Points, in no order, along strands that fork and pass close to each other.
Two points are linked if the straight distance between their rows is under 37.2.
Z_700: [-11  -6   1 -13  14  21   0  -2   1  14 -10 -22 -29  -6  16  16  -9 -15
   3  -5   4]
Z_458: [-12   2   2  -6  11  17  -1   4  -3  -2   0 -30 -22 -13  -3  13  -6 -16
   6  -8   7]
Z_187: [ 31  -3  18  -5  -2  14  -7  -5   6 -30  -5   5  -5 -19 -26  -6   5 -20
   9   3   6]
Z_476: [ 30   9  16   1  -1   8  -9  -1  14 -22   4   6   3 -15 -10  -8   6  -7
  -3   5   6]
Z_427: [  3   4  -5 -10  -7  -7  -3   2  12  11   8  13  18   5  17 -10   1  13
  -3   6  -1]
Z_429: [ -4  -3  -3 -19  -2  14  -6  -4  14   1  -4 -19 -11   1   8  24   0 -17
 -14  -1  -6]
Z_349: [ -9 -24 -12  26   1 -13  13  -1 -19  -5 -16   6  18   3 -21  -5  -2   8
  -6  -7 -19]
Z_284: [-11  -7  -9   7   6  -5  11   2  -4  26   1  12   4  17  21  -4  -1  27
  -3   4   0]
Z_195: [ 15  25  24  -1  -2   7  -6  -3   0  -1   6 -10  -4 -12  -1   4  -7  -9
   2  -8   3]
Z_687: [  1  15  14   3  13  -3   6 -12  -4  20  15  -6 -17   4  26   1   4   5
  26 -11   5]
Z_340: [ -6  -7  -3  -2  -1  -7  -7   4  15   6  -4   6  24  -1   9  -7   5   4
 -14   0 -13]
Z_90: [ -2  23  -4 -20   2  -3  -3  13   8  17  20  14  -7   8  24   2   6  21
   7   6  10]
Z_523: [-12   4 -10 -13  16   7  -5   4  10  34 -13  13 -17  10  30  13  10  17
  -3   0  -3]
Z_130: [ 18  31  15  -3  -7 -10  -3   1   1   3  18  12  -1  -4  10  -2   5  -6
  -1  -4  15]
Z_620: [-20 -10 -11  17  11  -3  14  -4  -6  24 -13  -4   2  13  11   1   1  18
   7   0  -7]
Z_182: [ 12   6  16   5 -23   2  -5 -13   7  -9   1   4  -3   2  -8 -10   0  -9
  -1   7   5]
Z_256: [ 14  26  10  -8  -1 -14  -5   4  -4   1  35  13   8  10  14 -12  -8  24
  22   6   8]
Z_878: [ -7   4  -3  -4   3  12  -4   1   3 -13   3 -22  -6 -13 -19  17  -3 -11
  -1  -5   6]
Z_136: [  3 -35 -10   3  -2   8  -2   2   1 -26 -12   5  -2 -11 -34  -4   0 -13
  -6   7   3]
Z_159: [-22 -31 -15   7  18 -11  18   7 -26 -17  -9  -7  13   0 -24  -4 -15  -5
   1  -4 -10]
Z_629: [ 12  18  14   7   0  -6   2  -8  -4  -7   8  -9   1  -9 -10 -12 -12 -13
  13 -14   4]
Z_942: [ -2 -10 -11  15  -6 -20   4   1 -10   1   0   9  11  13  10 -19  -4   5
  -5   0 -10]
Z_780: [-22 -17 -14  10   9   3   6  -1 -13  23 -17  -3   8   4   2  10   7   8
 -12  -4 -14]
Z_268: [-14 -10 -16  11  -5  -4  -6  14  -8  18 -14  23  18   6   5   6  16  29
 -18   0 -16]
Z_952: [ 10  15   2  -5  -3  -8   0   1   4  11  19   6 -11  -6  19  -6   1   0
  -1  -1   2]
Z_746: [ -5  -6 -17  11  -6 -17   3   5  -8  15   3  20  10  19   9  -7   2  19
  -7   5   1]
Z_399: [ 10  14  17  -9 -19   5 -15  -3  20  -9   9   5  -4   4   1   2   8  -4
 -10  10   5]
Z_245: [-18 -14  -8  17  -2  -5  -4   7 -10   8 -18   8  13   4  -3   6  10  13
 -14  -5 -14]
Z_82: [ 15  33  27 -14  -2  14  -7  -4  -3  15  21   2  -9   1  28  15   7   1
  12  -8   1]
Z_64: [ -4 -26 -12  15  -5 -15  13   0  -9 -13 -12   7   5   1 -23  -9  -7  -5
  -3   0  -5]
Z_890: [-14 -15 -14 -13  -6   5 -13  10   6 -14 -19  -1  -4   0  -9  25  13 -13
 -28   3 -24]
Z_655: [ 23  38  26   4   4  -2  -6  -4 -11  -3  18  11   5  -3   9  -4   1   2
  11  -7   9]
Z_31: [ 10 -24  -4  10  -7  -2  -8  -8   3 -23  -3   0   4  -4 -29  -9  -4 -15
   8   3   5]
Z_949: [  8  27   6 -22  -2  -4   1  15  -2   9  27  17   1  10  16  -4   0  24
  19   5  16]
Z_698: [-12  -2  -6   7  18  -2  17  -7  -7  10  -4 -22  -5   5 -14   3 -12  -3
   8 -10  12]
Z_360: [-24 -35 -14   4   9   1  11   4 -28 -15 -13   4  21  -5 -34   6  -1  -2
  -1   0 -16]
Z_597: [ 30  29  36   5  -7   5  -5   0 -14  -9  12   1   3 -13   0   1   5  -8
   5  -7  -1]
Z_587: [ 13  26  26  -9  -5  12 -18  -1  18 -14  12   7 -10   3  13  16  10   4
 -13   6   0]
Z_536: [-10  -5  -8  10 -13   4   5   1  -3  -2 -12  -9  -7  -5  -2  -5   2  -5
  -6   0  -2]
Z_383: [ 13  38  31 -18  -6   8 -11  10  -9   4  26  13  -5  10  26   3  11  11
  15   2   5]
Z_905: [  4 -12   1  -9   0  13   7   2  -2 -25  -8  -7   1 -15 -17 -11  -4 -23
  -2   5   3]
Z_211: [  4  13  -6   9  -4 -21   1  -1   7   8   6   5   8   8   0 -16  -3   6
   9  -6   8]
Z_502: [-17 -16  -4  -8   7  17   5  -2  -1   6  -6 -19  -7   1   7  16   2  -9
 -16   1  -5]
Z_287: [  1 -14  -7  15   1 -17  12  -6   1 -14  -8   0   4  -9 -18  -9   0   5
   7   1   3]
Z_672: [  7   9   2  11   3 -17   8 -10   2   1   7 -10   7   6  -5 -11 -16   0
  12 -10   2]
Z_449: [ -4  -6 -15  10  10 -16  14  -7  -6   5  -4  -1   0  -3   0   0  -9  -3
 -13  -7   7]
Z_336: [-27 -15 -16  13  20  -4  22  -5 -16  11 -12 -15  -2  13  -8   3  -9  -3
   4 -14   0]
Z_827: [-18 -22 -13   4  -4   8   9   6 -14  -4 -18  -7   0  -5 -12   5   2  -8
 -11   1  -7]
Z_669: [-17 -24 -16  -4 -10   9 -10  15 -10 -12 -25  -2   0  -6 -24  17   5  -9
 -18   3 -19]
Z_276: [  2 -14  -3 -11 -12   4 -16   0  17 -13  -5  -8   3 -10 -15  10   5 -13
  -9   1  -4]
Z_131: [ 17  32  18 -28 -10   0  -8   9   2   2  28  23  -4   7  20   2   3   8
  11  11  10]
Z_915: [-2  3 -5 -1  1 -3 -2 -6  3 19 12 -7 -4  2 16 -3  3 -1  1  1 -3]
Z_588: [ 40  15  21   9  -6   0  -7  -5   5 -24  12  17   3  -6  -5 -13  16  -5
  13   6   5]
Z_902: [ 16   4  13   8   4  -8   6 -11  -9 -18   7 -11  11  -6 -23 -20 -13 -14
   4  -4   7]
Z_406: [  9  22  15   9   8 -11   9 -10  -6  12  17  -4  -9  14  21 -11 -10  13
  28  -9   4]
Z_965: [  2 -26  -6  -4 -14   4 -14   1  12 -15 -16   8   4  -4 -17   4  12 -18
 -14   6 -12]
Z_332: [ -4  -1 -15  -4  -7   3  -9   7  14   3 -12  19   6   6   7  15  17   8
 -29   8 -16]
Z_98: [ 10 -10  -1  16  -5 -20  -1  -2   8 -11  -4  13  14  -7  -9 -17   2   8
   5   4  -3]
Z_296: [ -6  10 -15 -12 -10   0  -9  11  18  14   1  21   0  10  18  10  13  13
 -20   6  -4]
Z_410: [-14  -8  -6  13   8  -6  16  -5  -8 -12  -5 -20   3  -3 -15   0  -7   0
   9   2   4]
Z_294: [ -3  11   3   2  19   9  14  -8  -3  10  -2 -23  -9   2   3   2  -5  -8
   9 -11  12]
Z_761: [ -1   9   6 -20   1   8 -14 -10  20  13  -1 -10  -8   4  15  20  -4  -6
 -13   0   1]
Z_279: [ -6  -6 -12   2   6   6   5  -4   5  24  -1 -11 -10   0  27   9  -1  10
   1  -3  -5]
Z_826: [-14  -9  -8  -7   9  14  -2  -5   2  24  -8 -18 -22   7  18  15   1  -4
  -3  -5  -5]
Z_347: [-11 -36 -16   1  -6  11  -9  13 -12 -23 -18   5   6  -6 -33   4   7 -11
  -6   5  -5]
Z_95: [  9  28  15 -10  14   4  -8  -5  14  12  10  -4  -5  -7  19  10  -1   4
  -3  -7  13]
Z_921: [ -3 -16  -6  -1   1   4  12   4 -16 -28  -5 -14  -2 -15 -24 -11 -14 -16
   8   3   5]
Z_274: [-14 -14 -24  17   8  -9  15  -8 -17   7  -8  -5   5  13  -6  -7 -11  -2
 -11  -3  -7]
Z_266: [ 5 28 13 -2 10  3 -4 -6  8 24 15  7 -2  7 14  6 -7 18 10 -5 20]
Z_88: [-31 -20 -17  -6  -4  13  11  13 -22 -12 -15  -9  -4  -7 -23  -1 -10 -15
   2   1  -4]
Z_591: [-20 -11  -7  -9   6  10  12   7 -23 -11  -3 -19  -7 -10 -17  -6 -18 -16
   9  -2   4]
Z_762: [  1  19   6  -3  21   6   0  -6  12  18  -3 -16  -4  -2  15   3   1  -2
   1 -10  15]
Z_557: [-22 -29 -13  12   4  -3  11   7 -30   1 -20  -5  18  -6 -21   6  -1   6
  -5 -16 -23]
Z_414: [ 19  15  15   0 -16 -11  -6   3  -4  -2  24  20  -1   6   9 -16  -8  17
  11  14   8]
Z_861: [ 17 -26  -3   1 -17   2 -17  -1  18 -11 -14  13   7  -4 -13 -10  11  -6
  -7  12  -7]
Z_220: [  0  15   1  16  10 -15  15  -8  -1  13   6 -12   0  14   8  -8 -15  16
  22  -6   4]
Z_933: [  7  -8  -1   4 -22   5   0  -4   3 -14  -2  -1  -7  -4  -5 -10   6 -14
  -1  12  -4]
Z_63: [-10   4 -12 -18   2   5  -6   8  13  16 -13  11  -9   7  29  19   7  10
 -21   7  -7]
Z_79: [  1  -7  -8 -10  -6  -2  -9  -4  23   3   2   0   9  -4  -1   5   7  -6
 -13   1  -5]
Z_119: [ 34  19  18   3 -17   1  -9   3   8 -16  17  19   1  -1   0 -16   3  12
  11  14  10]
Z_264: [ 17  -8  18  -5  -4  12   0   0  -8 -35  -2  -6  -3 -17 -27 -14  -9 -25
  13   3   7]
Z_745: [-16  -6  -6 -12   2   9  -6   7   9 -17 -13 -17  -3 -12 -19  13   4 -19
 -13   0   0]
Z_109: [ -7  12  -3 -14  12   1  -5   1   7  29   7  10  -7   8  34   2   4  13
   0   2  11]
Z_770: [ 19 -12  -2  10 -13  -9 -14   0  19 -12   7  18  10   2   2 -12   8   8
   7  14   0]
Z_544: [  7  13  11  -6  -9  -3 -10   0  19  -1  11  12   8   7   9  -3   2  11
  -3  11  10]
Z_489: [ -8  -1  -5  17  14  -8  21  -9  -4  20  -6 -14  -8  15  10  -6 -10  14
  19  -5  -6]

Follow the links from the first point to the second, and from the first to the third. Name the last point that the two ways share.
Z_347, Z_588, Z_79 | Z_827
Z_360, Z_449, Z_266 | Z_698
Z_119, Z_347, Z_279 | Z_827
Z_915, Z_861, Z_669 | Z_276
Z_406, Z_429, Z_827 | Z_826

A fork is a point with three links. Follow the links from the first point to the second and name the forks in between, in order.
Z_427, Z_476 | Z_399 Z_827
Z_340, Z_780 | Z_276 Z_826 Z_629 Z_672 Z_220 Z_620
Z_79, Z_130 | Z_276 Z_826
Z_502, Z_669 | Z_826 Z_276 Z_399 Z_827
Z_746, Z_915 | Z_620 Z_220 Z_672 Z_629
Z_458, Z_264 | Z_276 Z_399 Z_827
